A landscape with many valleys, sampled at points; each row gives a point and its height.
From any point a ball rolls to the lowest of the 6 points nearest to it. It stops when none of these is lower. Distance is the straight distance between rows; heights are no part of it.
k_638: [127 116 153 132 177  82 133 182]  height 272
k_667: [115 166  83  63  84 119 175 103]  height 331
k_653: [143 125 144 150 128 176 148 130]  height 193
k_97: [134 102 153 174 153 135  70 130]  height 60
k_320: [118 185 115 116 117 125 141  84]  height 364
k_748: [111 188 117 140 131 123 127  76]  height 276
k_871: [148 118 150 158 144 136  58 122]  height 244
k_723: [ 91 170  94 123  99 106 106  64]  height 326
k_37: [ 99 135  87 122 128 141 201 101]  height 76
k_973: [149  91 120 108 151 107 102 150]  height 201
k_316: [ 94 147  81 126 105 114 122  64]  height 323
k_139: [118 176 103  95  99 122 152  90]  height 346
k_321: [101 184  99 109 104 111 122  80]  height 355
k_42: [135 148 112 115 129 162 185 114]  height 182
k_467: [162 135 147 136 130 151  88 116]  height 280
k_287: [148  84 129 126 130 157 126 145]  height 205
k_265: [101 142 116 155 124 162 196 124]  height 232
k_630: [167  89 120 105 126 152 118 144]  height 245
k_624: [115 108 154 142 162  82 137 193]  height 316
k_906: [143 199 134  93  95 134 121 101]  height 400
k_947: [142 146 137 141 129 167 144 114]  height 250
k_959: [165 169 134  86 103 154 124 113]  height 428
k_742: [131  95 152 161 139 154  92 142]  height 235
k_724: [112 192 112  62  75 114 141 114]  height 82
k_227: [144 101 137 139 154 122  69 135]  height 217
k_290: [131 128 152 129 184  79 114 176]  height 226
k_48: [134 195 126  88 100 127 133 101]  height 64
k_925: [152  77 111  95 141 117 118 158]  height 249
k_171: [129 195 132 120 121 132 122  89]  height 432
k_781: [112 177  96  66  85 118 159 102]  height 266
k_706: [139 164 117 108 118 151 158 103]  height 115
k_567: [154 118 136 120 149 109  58 130]  height 344
k_729: [ 95  94 174 186 138  74 112 171]  height 458
k_250: [ 94 131  74 128 110 124 144  66]  height 296
k_557: [147  96 141 141 121 175 150 153]  height 231
k_317: [143 175 127 113 119 147 149  99]  height 206
k_326: [124  97 134 142 167  97  87 157]  height 197
k_957: [101  75 161 174 131  93 121 171]  height 352
k_652: [167 114 126 104 128 140  84 127]  height 351
k_217: [153 104 113  88 146  95  94 144]  height 285
k_863: [162 155 128 101 116 162 147 117]  height 237
k_82: [104  82 181 171 131  69 151 180]  height 430
k_179: [ 95 160 100 142 131 126 153  83]  height 123
k_629: [ 87 166  86 107  80 108 101  69]  height 403
k_208: [150 130 118 100 120 181 189 134]  height 81
k_327: [129  93 159 168 108 170 155 152]  height 281
k_180: [163 170 145 106 110 147 101 108]  height 634
k_891: [132 110 133 125 174  81 101 164]  height 198
k_514: [112 166 130 152 139 146 156 105]  height 72
k_91: [129 114 147 152 166  97  61 144]  height 223
k_340: [116 144 145 166 134 167 169 121]  height 200
k_691: [142 124 131 104 170  77  99 160]  height 270
k_415: [111  94 166 148 147  77 163 198]  height 381
k_361: [112 156 115 137 130 143 178 107]  height 171
k_428: [116  70 150 166 134 119 109 162]  height 298
k_699: [129 106 138 117 169  87 142 191]  height 305
k_995: [125  93 131 135 159 103 113 170]  height 248
k_440: [167 121 120  96 119 176 168 136]  height 150
k_784: [101 156  89 118 120 124 160  83]  height 207
k_478: [161 123 134 117 126 167 119 125]  height 263
k_447: [155 121 124  84 142  92  72 141]  height 451
k_431: [102 133  73 114 122 134 196  99]  height 145
k_364: [ 92 116  65 127 107 133 151  72]  height 343
k_743: [102 198 108  77  72 106 129 109]  height 267
k_603: [101 107 166 179 162  79  95 174]  height 405
k_193: [149 155 154 158 138 163 100 109]  height 290
k_391: [138 124 154 167 131 171 115 129]  height 74
k_472: [131 166 143 149 136 157 132 103]  height 213
k_901: [107  98 160 161 162  84 107 176]  height 342
k_584: [136  77 139 147 133 156 122 154]  height 236
k_504: [152 171 144 127 127 154 120  99]  height 377
k_144: [125 118 141 141 178  83  83 155]  height 127
k_596: [111  91 149 159 155  86 115 175]  height 303
k_909: [115 103 154 176 167  97  63 147]  height 294
k_133: [154  71 116 112 123 162 136 154]  height 238
k_551: [134  69 119 112 149 103 138 180]  height 278
k_128: [127 130 130 144 123 174 191 137]  height 215
k_35: [153 122 151 158 140 163  87 121]  height 61
k_875: [139 148 100  91 116 156 199 115]  height 185
k_239: [171 165 143  84  95 153  92 118]  height 735
k_774: [104 141  69  90 100 116 167  84]  height 279
k_230: [147 112 148 149 133 174 119 135]  height 161
k_657: [ 86 137  92 149 128 136 176  92]  height 204
k_815: [121 163 122 138 139 151 159 102]  height 142
k_684: [132  78 121 115 149 109 124 171]  height 255
k_585: [174 104 119  92 122 145 106 134]  height 300
k_903: [120  72 145 154 133 123 117 167]  height 277
k_4: [157 144 138 116 121 164 134 120]  height 287
k_9: [157 117 136 127 135 144  86 125]  height 247
k_308: [ 97 164  84  99  88 111 134  78]  height 350
k_710: [ 95 156  84 112 102 111 132  71]  height 299
k_338: [104  83 188 187 116  55 146 172]  height 506
k_228: [153 134 131 123 126 177 152 128]  height 220
k_803: [116  79 156 183 128 132  99 155]  height 345
k_498: [107  82 159 160 142  85 131 180]  height 348
k_492: [148  95 132 127 141 128  94 139]  height 116
k_433: [141 185 123  74  86 136 151 110]  height 340
k_240: [ 89 159  76 101  77 111 117  69]  height 373
k_305: [ 93 169  99 132 114 112 122  77]  height 246
k_153: [120  64 137 142 137 116 129 175]  height 288
k_570: [126  76 155 175 123 150 123 156]  height 282
k_10: [110  56 163 183 104 115 132 166]  height 366
k_95: [165 151 127  83 106 160 155 123]  height 253

Where does a ball stop that starts at each point below?
k_957 => k_35
k_603 => k_97
k_781 => k_48
k_153 => k_144
k_551 => k_492
k_638 => k_144
k_478 => k_35
k_774 => k_37
k_364 => k_37
k_557 => k_35
k_959 => k_706
k_239 => k_706
k_10 => k_35
k_684 => k_492

Call two points neighbours if one is among the 6 nearest of the other. Go from one point of each pair to the other, from neighbour to neighbour, staying as low as possible. Name the highest point that can't be avoided.
k_48 / k_706 => k_317
k_492 / k_208 => k_287
k_514 / k_97 => k_340
k_514 / k_37 => k_361
k_514 / k_706 => k_815
k_208 / k_179 => k_42
